Points on a hilly landscape, in no order, each with its height.
A ball rolls from a point to the lowest of its 5 nearest points, and stops where none of them is lower. Distance is the straight distance between rows; heights are no part of it.
Z87 (h 23.2): [158 109 133 125 171  90 109  72 103 112 104 192 152 127 169 107 126 108
 118 135  84 108 113 120  73  77 153 117 106 105 118 141 112 128 122 177
  64 127 142 129 116  85]
Z261 (h 28.5): [145  93 136 155 169  70 119  80  92 155 125 170 130 107 165  98 105 124
 125 129 133  89  82 120  93  69 143 135 137 108 130 139  98 115 141 152
 102 124 154 119 128  93]
Z696 (h 37.0): [141 116 126 158 147  89 118  84 145 133  86 128 144 132 173 150 173  97
 169  88  83 155 194 195  71  56 136  31  89 171  73 172 149 158 139 184
 147 143  93 103 128 109]
Z317 (h 43.8): [131 168 117  97 107 191 160 154 111  99 146 124 126 168 100 117 121 158
 111 147 142 146 132  83 168 220  97 169 111 129 119  97 113 121  73  62
 119 144 146 141 102 142]
Z787 (h 33.8): [ 78 142 133 161 112 123  98 193 138 174 150 103 143  90  84 134  95 154
  83 132 192  72  92 117 174 125 117 183 180 123 181 132 138 131 134 111
 171 111 119 142 128 161]
Z599 (h 33.9): [ 91 107 139 170 131  72  86 169 130 205 157  99 130  54 104 151  82 145
  83 109 191  79  73 109 192  84 123 175 203 107 176 145 132 142 154 151
 180 133  92 119 153 107]
Z7 (h 36.3): [143 120 122 129 131 104 131  81 134 123  90 135 134 129 149 139 154  89
 164 110  70 158 175 166  74  84 130  53  99 138  91 154 143 134 142 171
 124 132 108 114 128  98]
Z930 (h 40.8): [143 153 121  90 106 182 145 133 117  69 135 137 120 169 109 148 144 125
 125 136  92 210 146  83 143 211 107 130  88 126 100  65 140 131 100 108
  83 163 166 133 120 137]
Z89 (h 38.4): [137 138 112  82  96 159 168 125 136  97 141 101 104 157 111 145 169 113
 148 129 108 178 167 119 142 175 129 103 108 134 110  97 157 119 123 102
 127 132 103 122 142 152]
Z994 (h 45.3): [ 68 133 128 168 125 107 103 198 126 185 159  94 130  83  96 146 116 150
  88 133 189  71  96 128 188 104 137 150 190 128 183 143 145 137 143 118
 178 117  92 135 137 159]
Z585 (h 22.9): [ 62 155 114 119 106 181 127 213 142 154 174  79 168 114  87 107 149 151
  75 142 207  70 162 142 190 179 132 164 175 141 147 129 145 132 133  74
 163 111  95 187 101 207]
Z786 (h 81.6): [130  87 141 158 154  47 160  92 129 166 132 135 132  90 213 122 132  97
 147 135  96 121 140 173 124  25 164  62 121 137 109 176 137 118 167 170
 157 133 101 108 164 107]
Z853 (h 10.7): [ 79 136 124 151 122 121 136 171 137 175 147 101 109 131 113 117 129 151
 115 150 177 100 121 144 160 117 153 130 175 139 169 134 136 117 131  86
 170 110 107 133 148 164]
Z49 (h 31.3): [ 92 157 129 148 115 144 108 188 136 148 146 108 140  98  78 125  87 165
  86 131 186  77  91 110 155 151 103 200 169 119 169 130 121 129 123 115
 157 105 125 141 113 154]
Z219 (h 40.0): [142  98 141 168 161  62 138  92 134 152 102 142 141 103 207 136 152  86
 154 111  75 137 171 177  88  25 144  36 100 154  90 186 147 134 142 186
 148 137  95 104 138 114]
Z331 (h 12.6): [158 135 102 122 119 181 117 115 126  58 119  92 113 184 124 179 223 114
 206  95  93 213 191 190 128 163 122  61  63 197  90 115 152 191 154 148
 150 167 129  91 134 130]
Z868 (h 43.3): [145  97 142 157 168  63 137  78 106 145 115 155 139 102 197 109 127  96
 136 134  88 115 121 154  99  41 158  76 118 128 112 164 139 122 146 183
 124 130 120 111 134 101]
Z363 (h 29.3): [ 72 165 125 131 102 168 121 210 137 157 167  91 167 107  83 116 122 163
  70 143 189  63 124 126 181 172 104 188 178 124 163 125 137 135 131  98
 162 106  96 171 108 188]
Z833 (h 49.9): [133 142 116  93 105 168 169 127 136 102 135 121 105 158 113 126 138 126
 135 139 117 162 153 107 147 184 133 128 116 117 123  91 141 115  98  90
 113 136 125 131 132 144]
Z655 (h 49.1): [137 118 128 108 106 138 170 114 139 122 128 117  98 147 127 121 144 118
 147 134 103 143 148 138 122 130 135  96 129 126 130 119 137 112 129 121
 124 121 115 121 144 132]
Z666 (h 32.6): [155 131 129 121 142 129 140  99 121 121 110 161 128 139 128 109 104 124
 123 132 125 117 111 101  99 135 134 151 122 107 132 108  89 108 114 126
  86 123 159 134 119  92]
Z169 (h 16.4): [129  90 135 163 152  63  86 120 107 193 132 133 136  82 131 124  81 149
 118 118 182  86  56 111 131  78 123 173 160 107 153 147 106 132 153 140
 149 132 146 114 136 102]
Z940 (h 44.7): [104 117 135 161 122 102 142 150 128 183 134 113 107 116 127 124 111 141
 129 147 171 103 101 140 148  93 148 130 170 131 172 138 128 114 135 105
 164 111 127 120 154 148]
Z943 (h 62.6): [138 103 138 140 134  93 160  97 134 147 115 127 114 111 165 120 141  92
 147 134  95 136 143 158 102  78 143  66 129 130 123 145 140 114 149 147
 131 122 118 111 150 113]
Z790 (h 36.7): [151 126 117  95 109 145 147 100 146  99 114 131 120 147 126 138 151  98
 158 128  86 172 159 135 113 148 125  95 103 126 111 111 138 122 127 143
 109 140 128 127 133 114]
Z98 (h 23.5): [154 136 116 101 112 153 122 106 149  83 107 114 119 153 117 162 182  98
 180 104  83 188 179 169 114 155 119  74  83 152  91 121 146 160 145 156
 117 153 127 112 132 115]
Z208 (h 53.8): [148 165 122  96 113 178 160 144 122  79 136 144 126 174 103 134 122 145
 117 138 118 182 125  71 157 219 103 145  92 119 113  69 112 123  77  88
  91 160 168 139 107 124]
Z405 (h 42.2): [134  89 135 160 155  57 134  88 106 169 133 154 123  93 166  97 102 119
 134 140 138  97  92 141 118  63 151 123 146 117 133 146 110 116 156 143
 132 132 140 119 148 105]
Z731 (h 56.4): [130 110 140 132 124  99 164 110 141 141 120 118 100 121 156 127 151 100
 157 126  97 144 164 173 108  82 137  55 125 135 114 147 157 111 146 158
 145 116  97 110 152 126]
Z813 (h 33.7): [151 112 133 134 148 103 138  87 112 137 111 166 123 120 151  98 119 106
 131 139 108 115 109 120  89  99 139 116 124 104 125 127 115 108 137 144
  95 124 143 125 127  97]
Z42 (h 24.3): [140 108 131 149 146 102 119 108 108 159 115 142 125 115 127  96  89 137
 127 131 155  95  87 112  99 111 122 162 138 108 156 127  91 113 133 119
 111 105 155 121 121 102]
Z243 (h 22.2): [ 97 129 103  93 115 183 165 172 145 135 172  74 118 155 113 108 177 145
 109 138 179 119 174 137 183 181 154 130 146 157 121 115 153 104 118  45
 157 117  88 174 128 214]
Z84 (h 16.5): [154 144 123 101 116 155 152 113 137  90 119 148 129 151 115 119 117 126
 133 138 108 163 130  93 130 189 130 141 104 110 121  87 108 121  96 109
  88 144 159 133 122 109]
Z16 (h 19.9): [ 81 148 110 113 110 191 145 190 141 139 167  84 148 139  96 104 154 147
  92 146 193  94 168 129 190 187 142 165 153 149 124 123 135 127 118  50
 159 119 101 180 108 209]
Z165 (h 19.2): [127  95 133 162 142  79 104 119  98 182 118 136 125  92 139 110  87 138
 122 124 162  87  70 114 118  84 119 165 149 111 154 140  97 125 144 134
 136 120 154 118 132 107]
Z401 (h 67.8): [132  92 140 158 153  54 150  89 113 168 129 145 120  92 191 110 124 104
 138 139 122 111 106 150 118  47 159  89 140 125 133 154 123 113 160 153
 141 127 123 115 156 114]
Z584 (h 21.9): [160 111 140 126 171  86  97  63 102  99 100 192 152 124 174 120 139 105
 124 128  64 120 127 120  66  63 160  93 105 115 108 153 126 136 121 189
  78 121 128 125 113  93]
Z354 (h 45.7): [139 120 138 115 109 127 160 104 152 120 117 112 106 137 132 137 157  96
 162 128  87 153 167 165 103 111 131  69 113 136 113 134 152 119 147 150
 125 121 104 115 147 124]
Z113 (h 45.6): [101 139 130 153 119 139 128 161 131 156 129 114 116 124  99 114 107 159
 111 143 172 101 105 125 158 138 126 170 162 130 171 129 125 116 116  91
 156 102 133 137 131 144]
Z805 (h 51.4): [137 155 111  94 103 188 169 143 114  86 147 121 117 174  99 140 145 139
 122 140 121 171 146  83 163 215 104 145 102 124 110  81 136 120  77  71
 110 154 143 138 106 156]
Z619 (h 41.3): [103 130 121 114 109 143 162 148 146 143 152 105  97 154 114 120 149 144
 131 150 145 123 144 132 150 142 147 127 154 141 147 126 145 100 126  72
 145 111 103 133 140 171]
Z75 (h 15.2): [160 131 105  98 108 176 112 112 133  61 113 107 119 164 116 175 196  98
 180 112  78 215 179 160 133 181 113  80  70 169  92 105 159 174 140 150
 118 161 147  99 130 124]
Z729 (h 13.2): [168 118 107 107 112 178  96 111 132  49 104 134 133 163 126 171 166  98
 159 107  64 219 168 136 115 190 112  93  70 163  83 109 135 174 133 163
  90 172 172 124 125 111]
Z532 (h 38.5): [ 96 112 132 168 129  90 110 163 128 196 148 105 125  85 115 142 101 150
 110 134 189  89  83 133 172  90 136 154 187 121 181 148 124 135 150 123
 179 126 117 123 147 133]
Z542 (h 34.7): [132 106 140 155 156  74  61 121  88 171 125 160 149  87 130 112  55 158
 108 100 175  81  49  77  94  99  85 205 151  97 126 150  83 121 136 164
 111 122 162 138 112  94]
Z656 (h 35.4): [147 120 130 116 124 119 139  91 142 113 106 132 125 136 139 129 146  92
 157 121  70 155 162 149  83 106 134  82 103 128 107 133 138 127 141 160
 108 125 124 124 133 101]
Z15 (h 30.8): [ 86 132 141 173 128 107  93 181 127 186 146 109 135  75  96 137  88 156
  89 125 190  77  83 117 169 105 116 180 190 111 180 138 132 143 145 133
 174 119 115 130 130 138]
Z111 (h 57.3): [130 119 132 136 132 123 154 119 133 143 119 127 103 136 122 111 116 128
 136 143 131 123 116 128 115 124 137 137 138 118 145 119 113 103 122 108
 123 116 138 127 137 121]
Z692 (h 49.3): [137 148 113  81  99 173 161 127 134  81 139 123 112 160 110 145 147 122
 133 136 102 183 148  96 147 191 121 125 101 122 117  81 141 120 101 104
  97 152 137 122 124 136]
Z248 (h 37.9): [134 144 103  77 100 175 166 136 129  86 148 103 109 166 114 146 171 132
 138 133 115 176 169 105 164 201 118 119 103 135 111  90 165 120 107  84
 125 143 113 126 129 174]
Z216 (h 24.2): [164 102 141 141 187  73  95  71  73 120 113 201 149 117 166  98 106 129
 118 126 113  88  83 108  77  70 149 137 125  95 123 145  94 120 118 178
  67 126 152 115 116  82]
Z35 (h 33.2): [106 120 149 168 136  87  80 165 123 179 141 116 137  58 105 137  62 150
  91 111 186  81  64  99 149 104  89 198 180 100 158 142 130 134 144 147
 162 124 128 130 129 115]
Z732 (h 33.3): [ 94 141 116 128 113 157 145 171 142 143 148 103 113 143 104 112 131 151
 117 150 168  99 135 129 162 148 148 148 161 144 157 122 131 112 118  66
 155 107 105 144 131 181]
Z633 (h 54.9): [141 142 125 121 123 152 150 125 135 122 122 134 116 146 108 112 102 142
 123 143 141 124 119 103 133 159 119 166 130 120 150 101 105 104  98  91
 111 116 148 134 120 117]
Z558 (h 57.4): [126 108 135 144 131 103 168 116 132 159 129 119  95 120 145 118 130 119
 148 149 125 128 126 153 114  97 155  93 143 134 144 138 137 103 142 120
 143 108 117 122 158 131]
Z898 (h 28.1): [153 117 127 130 132 121  95  73 147  93  82 136 148 156 154 154 174  96
 167  94  69 170 187 180  69 107 129  54  80 166  73 150 148 179 144 179
 116 148 115 117 121  98]
Z456 (h 20.9): [154 112 139 136 190  78  70  64 107  75  82 202 167 137 190 146 135 113
 125 117  50 124 133 128  65  38 161  87  94 123 100 170 135 156 109 199
  83 131 127 110 108  95]
Z560 (h 26.2): [ 91 161 117 124 105 178 137 176 133 132 150 103 137 143  95 114 110 158
 102 143 181  89 130 118 167 191 115 184 146 132 148 123 127 126  99  69
 148 114 121 155 102 178]
Z995 (h 48.8): [ 98  99 142 171 133  71 130 143 134 203 151 106 113  90 145 132 115 140
 119 138 180 101  85 159 167  69 154 119 187 128 166 146 121 130 158 118
 180 132 118 110 166 128]
Z970 (h 14.7): [ 81 175 119 109 101 198 128 206 128 127 175  92 168 129  89 104 123 151
  81 145 195  78 144 119 188 216 103 198 152 136 141 120 117 135 115  72
 151 115 112 178  95 198]
Z658 (h 50.6): [138 160 125 100 116 174 157 128 129 105 126 132 120 165 103 124 113 146
 116 138 133 152 125  94 150 192 116 155 114 118 131  87 109 113  89  84
 105 146 148 134 113 121]
Z76 (h 32.0): [120 136 119  88  97 152 175 142 151 110 159  78  82 155 128 138 182 128
 150 128 124 150 172 147 141 145 148  78 122 142 121 123 166 104 134  97
 150 112  80 124 153 176]
Z583 (h 34.0): [115 155 114 106 114 183 161 155 135 111 147 113 114 168 103 113 132 156
 119 146 157 133 150 108 168 198 118 163 126 130 135 103 125 110  88  59
 130 130 120 145 109 170]
Z580 (h 28.9): [135 125 129 143 143 138 122 127 118 152 120 142 129 121 109 110  77 148
 117 123 160  96  85 107 111 133 108 182 147 108 144 122  83 117 120 114
 120 109 165 130 118 101]
Z807 (h 49.0): [145 125 134 116 116 141 160 107 136 115 117 138 111 144 123 117 130 108
 132 137 103 154 131 121 117 142 134 125 120 114 135 110 125 108 118 119
 102 122 139 123 135 109]
Z785 (h 34.4): [128 142 149 145 143 110  72 154 116 154 127 143 147  81  98 114  35 163
 101 106 175  81  52  83 107 130  75 226 151 100 137 140  96 115 134 149
 127 112 157 138 105  99]
Z774 (h 51.5): [117 115 140 125 108 111 175 133 147 143 141 108  84 128 150 132 148 111
 148 144 115 141 156 161 121  97 151  67 140 135 129 144 162  99 148 124
 150 109 100 113 173 143]
Z627 (h 32.9): [ 85 125 129 141 117 131 148 174 147 160 156  90  99 147 112 124 142 145
 120 149 171 107 133 146 155 121 163 127 166 155 155 133 148 113 133  73
 167 104 100 144 159 185]
Z866 (h 33.0): [105 175 110 108 104 202 151 174 122 112 157 112 141 148  97 109 116 157
  96 143 168 113 140 104 186 224 105 188 123 136 128 114 111 125  89  57
 142 137 122 164  90 174]
Z901 (h 30.2): [124 136 112  82 103 168 178 139 145 104 152  94  99 159 118 125 170 136
 136 142 129 147 163 123 156 174 139 117 127 138 120 110 163 105 115  73
 133 124  94 137 144 179]
Z155 (h 22.1): [162 119 130 116 146 116  97  73 134  79  83 173 162 143 164 136 146  94
 137 120  59 157 156 135  72 106 142  87  88 126  95 147 120 156 128 181
  83 142 130 133 114  90]
Z808 (h 26.5): [162 121 124 108 127 139 117  88 148  83  94 147 140 143 142 139 153  87
 153 113  60 175 162 146  89 133 128  85  94 135  93 123 132 146 140 169
  90 145 133 129 126  96]
Z769 (h 51.6): [131 130 127 111 112 150 166 123 144 123 133 124 100 146 116 121 129 129
 142 143 126 138 135 129 137 149 141 125 137 128 141 111 133 104 115  90
 129 122 115 129 141 142]
Z206 (h 48.5): [ 61 146 135 150 118 132 109 215 135 182 172  94 153  84  89 136 126 157
  74 134 196  61 112 125 186 122 134 157 197 129 178 135 146 138 138 108
 180 106  93 154 127 172]
Z884 (h 28.8): [125 146 128 144 132 143 108 149 128 149 122 128 130 118 101 110  64 163
 112 126 165  92  80 108 129 146  96 204 136 112 155 127  89 114 116 108
 133 103 164 131 111 110]
Z657 (h 23.0): [143 118 134 143 172  82  94  70 118 104  88 166 160 124 183 139 150  99
 141 111  58 137 159 149  65  45 149  66  95 137  89 165 144 148 130 198
 106 130 113 119 117  98]
Z493 (h 3.9): [141 109 138 155 158  76 127  81 128 136  91 149 145 110 191 137 155  95
 151 107  69 135 177 165  81  45 145  50  91 151  92 176 146 137 138 182
 137 136  97 107 132 104]
Z190 (h 27.5): [139 111 137 169 178  68 100  71 121 128  85 158 163 122 204 148 148  97
 149  96  58 128 163 161  73  15 151  47  85 146  84 186 147 156 125 198
 134 141  97 100 123 102]
Z568 (h 61.4): [122  92 137 157 136  80 152 105 123 171 126 132 105 108 159 106 114 115
 144 142 134 114 102 143 123  68 150 106 147 127 144 139 121 111 147 131
 147 118 134 117 153 119]
Z196 (h 34.6): [ 79 138 119 144 119 143 123 184 143 162 155 100 121 129  95 121 134 157
 103 144 186  88 121 137 169 136 148 148 176 142 168 135 134 123 127  83
 169 111 107 146 136 183]
Z144 (h 51.7): [132  98 136 140 131  98 159  99 130 151 124 131 110 118 152 109 124 101
 134 147 108 125 119 148 106  89 145  94 131 122 138 135 136 105 141 137
 131 116 125 115 141 112]
Z431 (h 28.2): [149 136 111  86  99 163 144 115 143  75 125 112 124 156 112 158 171 103
 164 113  83 188 175 135 131 171 115  88  95 138 104 102 153 138 135 131
 115 146 124 105 138 138]
Z182 (h 25.7): [ 97 137 139 161 127 122 104 174 129 163 139 114 129  96  98 123  83 156
  98 127 179  87  87 115 144 120 106 190 174 116 170 130 128 133 131 112
 161 105 130 136 121 138]
Z154 (h 23.4): [101 142 107 109 108 189 169 164 138 131 166  91 118 162 105 109 161 159
 113 143 169 114 161 126 173 180 143 153 148 146 131 116 143 111 109  49
 149 113  96 161 124 199]
Z215 (h 33.4): [ 91 143 149 157 122 113  97 194 126 168 160 111 144  62  85 138  80 156
  72 113 184  67  80 105 164 126  93 205 186 104 173 130 137 133 141 142
 173 110 108 137 120 137]
Z981 (h 41.4): [128 124 126  93 101 139 171 121 154 115 131 103  93 148 126 138 171 111
 160 127 105 158 169 155 115 129 139  69 116 135 117 128 155 111 136 127
 140 117  98 111 155 148]
Z810 (h 16.1): [158 129 114  87 104 164 126 119 135  57 115 129 122 158 118 154 160  99
 152 124  74 209 162 120 128 188 115 106  82 133  99  86 133 146 127 138
  89 161 160 124 133 117]
Z949 (h 36.9): [145 147 103  89  98 176 146 137 132  75 141  70 106 171 117 179 234 115
 191 103 106 192 194 168 145 165 119  62  74 171  97 114 161 167 150 132
 149 147 106  97 139 158]
Z106 (h 33.5): [101 113 147 161 136  74  80 175 131 193 159  99 138  38 100 149  71 148
  70 100 187  74  67  95 180  94 105 193 205  92 167 146 137 133 157 158
 170 135  96 129 139 113]
Z843 (h 16.0): [157 136 115  93 106 189 114 133 123  39 114 137 131 169 117 160 161 108
 138 124  74 236 151  90 124 208 101 117  69 141  89  76 134 164 124 141
  72 173 194 125 121 123]
Z758 (h 37.7): [107 172 143 127 113 155 108 180 136 127 144 130 149 109  86 123  62 173
  85 120 169  83  83  99 149 171  81 219 151 112 156 124 107 124 111 112
 147 105 142 142  93 137]
Z959 (h 28.0): [151 115 131 129 142 108 116  77 129 112  94 155 139 133 161 137 143  87
 151 114  60 137 156 143  72  76 137  64  95 133  95 148 139 137 144 179
 108 132 119 127 121  99]
Z409 (h 25.9): [128 106 133 158 138  90 124 116 114 179 118 134 114 106 134 106  98 137
 123 131 155  98  83 131 123  90 132 150 158 116 155 135 107 112 141 123
 141 118 144 121 138 114]
Z226 (h 20.5): [109 118 136 168 136 101 105 146 117 177 130 126 128  96 109 122  82 148
 115 129 183  84  73 116 133 110 112 181 163 111 166 133 103 122 141 129
 154 110 148 125 132 125]
Z965 (h 79.6): [119  91 148 154 131  64 162 111 128 175 137 126 104 100 184 116 123 108
 140 146 126 121 108 165 140  49 160  78 142 136 135 152 132 112 159 141
 161 128 112 103 170 118]
Z635 (h 30.1): [160 133 133 102 126 152 133 102 136  87 109 164 136 156 123 130 125 109
 130 134  92 163 128  93 111 168 127 133 100 105 114  94 101 129 106 136
  68 149 159 136 123  94]
Z413 (h 3.8): [151 134 109  91 103 183 120 135 124  47 123 122 124 169 114 176 175 104
 162 119  77 218 164 117 137 199 101 101  71 145  91  81 147 162 130 143
 103 160 168 112 128 136]
Z18 (h 42.8): [107 168 131 124 109 178 116 176 130 120 142 119 147 123  87 116  79 174
  98 138 174  95 101 104 161 190  86 221 144 112 155 120 107 125 103  95
 148 109 141 148  90 142]
Z236 (h 22.0): [ 72 138 104 114 113 181 139 204 149 159 183  66 147 136  94 104 169 147
  86 142 202  78 175 149 191 183 152 150 169 159 134 123 150 127 131  52
 157 119  96 191 114 217]
Z406 (h 32.2): [138 118 136 154 154 101  92 122 101 155 115 147 144 103 114 108  68 151
 112 111 166  93  63  93 101 115  95 195 148  99 147 139  86 112 137 142
 115 112 166 131 114  98]
Z905 (h 42.3): [142 162 133 119 125 159 128 138 126 123 118 137 130 138  99 111  70 159
 119 124 159 107  83  96 127 173  95 196 124 110 141 107  77 118  94 103
 105 113 168 136 106 100]
Z742 (h 39.9): [113 158 119 120 114 171 147 164 137 124 133 119 122 149  98 110 107 160
 114 142 162 116 122 115 159 181 110 180 135 123 151 116 109 110  92  77
 139 119 129 146 106 152]
Z466 (h 23.9): [113 131 136 158 132 121  98 162 128 161 129 129 132 101  96 119  73 160
 103 123 178  84  77 107 131 130  94 200 158 104 158 131 104 120 126 119
 149 103 147 134 109 118]
Z513 (h 13.5): [115  95 135 169 139  58  92 125 114 202 139 116 130  74 132 128  86 145
 112 120 183  88  66 126 151  78 128 162 174 109 156 151 110 136 164 139
 159 137 130 115 140 102]
Z158 (h 17.8): [166 126 121  90 115 162 107 110 130  49 101 149 145 154 137 155 158  97
 148 125  70 203 152 107 106 181 116 110  78 130  87  90 115 156 124 156
  69 168 173 136 125 100]
Z547 (h 52.0): [127 119 136 116 107 117 166 120 152 132 121 103 101 128 140 144 163 100
 165 118  94 155 182 180 108  93 138  48 112 148 112 150 161 118 149 155
 147 124  97  99 157 130]
Z610 (h 16.6): [171 115 108 117 127 164  84 103 132  64  91 134 142 167 140 170 179  95
 176  99  63 203 180 160 108 158 123  80  62 173  78 132 136 187 151 162
  96 173 154 119 127 104]
Z469 (h 19.8): [128  96 136 161 147  83 130 105 110 168 122 142 120 106 147 105 103 122
 127 135 147  99  88 124 110  83 144 138 146 112 150 135 104 115 136 138
 127 122 149 122 136 105]
Z979 (h 23.1): [159 120 124 115 148 127  80  78 137  83  79 165 149 149 156 148 159 102
 158 106  55 174 174 151  74 115 132  78  83 150  78 149 133 166 135 183
  96 152 137 127 112  89]
Z952 (h 26.3): [108  97 134 172 142  54 102 127 129 208 151 109 119  80 140 136  99 140
 114 126 184  92  72 144 170  68 147 142 184 120 162 156 119 141 162 129
 169 137 119 112 157 112]
Z911 (h 38.8): [112 177 162 134 119 147  92 189 135 130 160 136 157  78  80 121  46 167
  70 114 170  74  57  85 138 163  67 240 161  98 144 121 127 113 124 137
 140 110 138 146  96 125]
Z339 (h 29.6): [152 111 138 136 165 103 109  91  97 147 111 172 128 123 140  99 100 137
 127 129 133  93  78 103  81 102 137 157 127 108 137 127  82 115 125 147
  85 117 159 118 117  80]
Z873 (h 25.8): [169 128 128 106 143 128 121  89 123  92 100 175 152 138 146 118 126 104
 133 134  89 141 127 103  80 132 145 124 100 102 115 110  98 130 121 158
  65 134 159 137 116  81]
Z736 (h 39.4): [155 131 126 100 113 154 150 109 143  95 117 137 120 157 114 127 128 119
 135 135  98 161 135 107 123 171 132 125 105 111 122  90 118 111 107 109
  87 138 140 118 130 117]
Z235 (h 20.0): [161 116 127 115 167 113  59  72 123  57  79 209 178 153 177 157 143 116
 125 126  47 158 148 133  52  91 156  97  83 124  89 161 120 170 109 191
  65 136 135 134 102  91]
Z140 (h 24.6): [154 105 140 151 184  57  98  64 101 129 106 178 155 106 208 121 130 100
 134 123  73 107 131 136  80  26 157  80 100 119 104 171 140 125 130 195
 112 134 118 114 127  96]
Z21 (h 35.8): [ 96 196 127 101  99 206 128 194 114 102 168 119 164 130  88 112  88 169
  84 136 175  92 107 100 187 233  79 212 128 130 129 122 105 127  94  90
 140 128 142 170  77 159]
Z823 (h 64.3): [ 98  99 142 149 125  85 155 134 138 181 150 114  93 108 156 115 125 127
 145 146 148 124 110 163 144  77 159  96 156 138 154 144 140 114 151 117
 165 116 118 117 172 132]
Z110 (h 30.7): [150 128 114 121 118 142 116  98 148  95  93 115 123 150 134 160 185 108
 184  93  76 187 197 183  93 126 126  59  87 161  88 134 150 160 148 160
 124 154 112 104 139 114]
Z888 (h 36.2): [117 160 153 141 132 121  82 169 127 147 139 135 151  78  83 121  40 164
  87 107 170  82  51  79 115 142  67 243 167  99 137 125 105 118 129 152
 135 107 151 140 104 109]
Z227 (h 37.2): [140 146 112  81  98 163 149 129 140  83 131  81 106 159 112 166 204 104
 174 110  97 184 187 156 139 160 119  72  88 155 102 116 170 138 139 135
 136 133 107 101 137 154]
Z699 (h 21.5): [169 130 119  92 133 141  96  94 135  61  98 173 156 152 143 145 145  99
 135 126  62 186 146 114  91 158 136 115  84 114 100 110 111 149 128 172
  63 159 153 145 122  90]
Z908 (h 27.9): [148  98 132 150 160  80 104  98  89 162 117 172 130 112 143  98  88 141
 118 124 145  93  76 104  85  89 127 165 138 107 132 139  85 111 134 144
 103 114 162 121 117  94]
Z449 (h 25.2): [117 135 108  69  95 177 174 153 143 106 172  75 101 164 121 136 202 135
 129 133 139 142 177 126 168 181 142 105 115 149 105 107 170 112 125  63
 153 122  82 144 138 206]
Z907 (h 40.6): [119 186 119 108 116 201 134 166 115 101 147 132 139 143  92 113  85 170
  98 144 165 120 112  92 170 217  87 195 119 126 129 114  99 124  79  77
 127 126 153 150  91 140]
Z916 (h 40.9): [150 139 112 108 102 153 140 114 147  89 118  93 110 158 122 166 201 106
 191  96  96 174 203 193 114 136 122  45  87 170  98 128 163 164 150 156
 148 143 101  94 142 133]
Z203 (h 26.0): [151 100 143 146 170  72 119  72  93 130 115 175 136 110 184 105 126 105
 126 137  91 106 110 121  84  56 155  99 115 113 115 147 122 120 135 180
  98 119 135 120 129  96]
Z904 (h 55.0): [142 172 132 107 119 184 144 147 120 109 122 139 134 153  97 117  87 160
 114 137 147 133 107  83 151 199 105 183 109 120 133  94  84 118  72  84
 105 139 167 136 103 113]
Z283 (h 49.8): [ 87 104 135 160 125  93 148 155 138 187 153 107  95 116 136 135 129 140
 127 153 168 105 108 156 160  85 168 109 176 137 158 144 140 119 146 109
 174 117 103 126 169 151]
Z147 (h 21.6): [142 112 142 155 183  68  81  63 106  99  90 182 162 119 203 134 144 104
 139 115  53 116 137 135  76  29 156  71  91 126  97 180 146 146 114 196
 107 127 108 109 116 102]
Z440 (h 42.4): [115 139 121 139 119 150 145 152 134 140 138 115 114 141  97 116 107 155
 118 142 168 106 117 125 155 149 127 167 149 124 158 123 118 112 109  82
 148 111 131 132 128 149]
Z677 (h 44.8): [145 126 129 126 122 123 140 100 147 117 103 104 119 140 143 152 183  98
 180  90  91 171 201 196  93  95 127  34  92 161  87 153 161 160 149 167
 145 137  93  97 137 115]
Z258 (h 43.5): [104 116 132 128 118 119 166 147 142 155 144 102  88 130 126 123 138 135
 137 149 148 125 134 147 137 112 155  97 156 138 149 135 147 107 136  92
 154 107 106 128 157 164]
Z538 (h 26.1): [161 138 124  88 112 166 129 126 129  61 114 148 138 163 119 142 143 108
 136 129  81 209 134  89 129 193 111 130  89 109  96  73 120 138 113 138
  71 164 182 137 126 112]
Z755 (h 23.3): [166 116 137 128 194  79  93  62  82 106 112 211 159 122 173 102 117 123
 115 135  90 104 100 107  73  63 151 122 111  98 114 145 107 126 112 185
  56 124 147 121 109  87]

Where does a ball stop that starts at each point below?
Z905 => Z513
Z981 => Z970
Z619 => Z970
Z731 => Z413
Z655 => Z413
Z401 => Z513
Z807 => Z413
Z833 => Z970
Z943 => Z413
Z15 => Z513
Z49 => Z513
Z216 => Z235
Z692 => Z970

For each start below, name every point that the ball comes to, in order.
Z873 => Z699 > Z158 > Z729 > Z413
Z547 => Z981 > Z76 > Z449 > Z243 > Z16 > Z970
Z261 => Z469 > Z165 > Z169 > Z513
Z774 => Z981 > Z76 > Z449 > Z243 > Z16 > Z970
Z111 => Z807 > Z790 > Z808 > Z699 > Z158 > Z729 > Z413
